Points, in no order, along strands that fork and pass close to each other.
Points whose rows are less than 21.9 apart are linked; no others are. Some points are linked to none.
<717>: 36,-32,-20,61,9,-34,-5,8,13
<289>: -46,-3,-11,-43,5,-11,22,5,-27
<809>: 14,-19,-14,31,7,-56,-8,5,14
<682>: -4,13,-9,-1,0,35,-8,-8,50
<792>: 49,-42,9,55,-1,20,-19,23,7
<904>: -33,52,1,-23,-1,31,7,1,6
<707>: -29,35,-1,-17,1,27,-1,-9,29
<488>: 38,-34,-22,69,13,-29,-9,13,12
<262>: 40,-21,10,28,-8,53,-19,4,6
<22>: 29,47,5,5,-8,61,4,-4,-13
<537>: -13,-17,4,-15,1,-44,2,-1,-8
<489>: 13,-8,-2,7,-1,-19,-5,-8,21
<462>: 43,6,20,28,-10,55,2,-8,-27
<573>: -39,-12,-5,-36,4,-25,12,4,-14
<80>: -21,-28,1,-20,1,-51,11,3,-24
<26>: 46,-41,-5,54,0,14,-21,23,18
<9>: -13,21,5,-16,-2,7,-2,-14,5
<544>: -3,-9,-7,0,3,-30,-9,1,27
<971>: 14,6,1,3,-2,19,-4,-17,20
<858>: 10,22,5,-3,-4,22,0,-20,1
<397>: 46,-38,-9,57,2,-6,-10,14,14
<611>: 23,-16,-24,25,4,11,-16,9,50
<203>: -20,-23,0,-21,2,-48,7,4,-15
<119>: 47,-27,30,40,-8,57,-15,8,-17
<546>: 5,-15,5,2,1,-46,-2,-3,3
<215>: 50,-38,24,47,-5,42,-19,16,-4
<200>: -35,45,2,-34,1,13,15,8,-26
<454>: -30,12,4,-28,2,-5,1,-4,-3
<458>: -5,-5,2,-9,0,-24,-4,-8,11
<986>: 29,-6,3,14,-7,28,-6,-13,9
<926>: 42,-36,-18,63,7,-14,-12,15,16
<751>: 38,17,20,22,-9,40,11,-15,-35
<626>: -21,34,8,-24,-1,7,6,-6,-22
<355>: -42,45,-1,-25,-1,27,5,1,15
<494>: 4,16,0,-5,-1,22,-5,-15,21
<61>: -22,-31,2,-23,0,-50,18,4,-35
<561>: -41,7,-8,-18,5,-4,-5,3,46
<712>: -10,-12,-8,-6,4,-40,-6,3,21
<117>: -9,10,-12,1,0,29,-10,-4,62
<673>: -27,-28,2,-28,1,-43,24,1,-46
<501>: -30,11,0,-38,-1,-11,26,2,-57
<54>: -10,-16,-23,13,13,-63,-12,13,19
<332>: -28,-13,-8,-21,5,-34,-1,7,13
<958>: 40,-12,13,27,-8,41,-3,-11,-11
<937>: -29,-6,0,-36,-1,-22,27,0,-57
<893>: -10,34,11,-19,-2,10,3,-11,-18
<109>: 19,-12,-19,18,2,21,-15,5,50
<1038>: 37,35,7,12,-11,67,3,-3,-21
<498>: -48,12,-11,-45,5,-1,23,9,-32
<550>: -22,-21,-21,0,13,-63,-6,17,15
<764>: -17,-22,-8,-10,5,-54,-2,10,5
<586>: -8,-31,2,1,2,-68,6,7,-17
<376>: 44,-15,22,34,-9,57,-10,1,-18
<776>: -30,5,-4,-17,5,-10,-5,0,35
<808>: -41,39,0,-21,0,29,2,-4,24
<977>: -6,-25,-5,5,5,-66,0,8,-2
<428>: 6,-6,2,-1,-1,-20,-5,-10,15
<616>: -3,-17,7,-3,0,-47,2,-4,-6
<521>: -26,19,3,-25,2,2,0,-6,4
<633>: 44,-8,18,30,-8,47,-2,-12,-19
<125>: 10,-5,-20,13,2,21,-13,2,62
<584>: 0,2,-17,7,4,23,-12,1,65
<1073>: -42,-3,-5,-40,5,-15,15,3,-21
<540>: 36,-8,6,20,-8,42,-5,-10,1
<794>: -11,-16,-8,-4,6,-49,-5,7,13
<789>: 45,-37,-10,51,0,4,-14,16,19
<880>: 49,-40,16,47,-6,31,-22,18,3
<815>: -24,-3,5,-27,0,-21,6,-4,-17
<302>: 24,-6,-2,11,-4,19,-8,-11,23
<217>: 3,-16,-22,25,11,-59,-12,9,21
<569>: -29,25,5,-37,-1,-4,21,7,-52
<346>: -22,4,7,-25,2,-16,2,-6,-10
<780>: -44,22,-8,-41,3,3,22,8,-34
<827>: -41,32,-5,-39,1,8,20,10,-31
<244>: -29,59,4,-26,-3,26,10,9,-8
<68>: 37,23,10,18,-12,72,-2,-1,-22
<591>: -27,-19,3,-32,-2,-34,24,-3,-54
<1013>: 36,-11,7,21,-8,52,-13,-3,4
<555>: 42,14,15,23,-10,63,1,-7,-29
<902>: 24,41,2,4,-8,58,3,-9,-5
<1041>: 2,22,19,-10,-5,-5,11,-17,-43
<308>: 13,-18,0,17,0,-43,-2,-3,10
<1028>: -3,22,6,-11,-1,14,-1,-16,2
<16>: -17,-1,1,-16,3,-22,-4,-4,14
<297>: -16,-33,0,-11,3,-63,10,9,-22
<910>: 15,36,3,0,-3,46,2,-14,-5
<510>: -20,29,8,-27,-2,1,10,-3,-32
<907>: -7,21,12,-13,-2,1,2,-14,-16
<104>: 49,-34,28,45,-7,43,-10,7,-14
<729>: 16,-19,-5,28,3,-52,-3,0,11
<292>: -26,-26,-19,-11,10,-62,0,18,6
<401>: -2,17,-3,-3,0,29,-6,-13,34
<93>: -23,1,-4,-15,4,-16,-6,-1,29
<758>: -25,30,6,-33,0,0,14,2,-40
<1011>: 8,27,2,-3,-2,33,0,-18,3
<541>: -17,25,-1,-11,1,23,-4,-12,31
<280>: 14,-14,-6,14,1,-30,-6,-4,20
<869>: -31,57,3,-33,-1,22,13,12,-17

A fork is a point with three links. Follow the links from the first point to the second and name the forks in between, in order.
<215>; <986> | <633> > <540>
<586>; <61> | <80>
<682>; <1013> | <401> > <540>
<302>; <262> | <540>
<958>; <68> | <633>
<244>; <682> | <401>
<546>; <93> | <308>

Follow the links from the first point to the second, and from the first to the third. Name the last point that the two ways share.
<262>; <401>; <376> | <540>
<117>; <986>; <808> | <401>
<355>; <971>; <584> | <401>
<977>; <937>; <546> | <80>
<203>; <428>; <217> | <308>

A fork is a point with three links, a tip a point with one. Leave the first point through the second and follow the links. Name the first fork or tip that comes.
<26>; <792> | <633>
<280>; <489> | <561>
<758>; <510> | <907>
<977>; <586> | <80>
<203>; <537> | <308>
<217>; <54> | <544>
<244>; <904> | <401>
<827>; <780> | <573>
<117>; <584> | <611>

Name the points in between on the shortest way along the links from the first point to the second, in order.
<346>; <9> | <454> > <521>
<397>; <880> | <789> > <26> > <792>
<712>; <550> | <794> > <764> > <292>
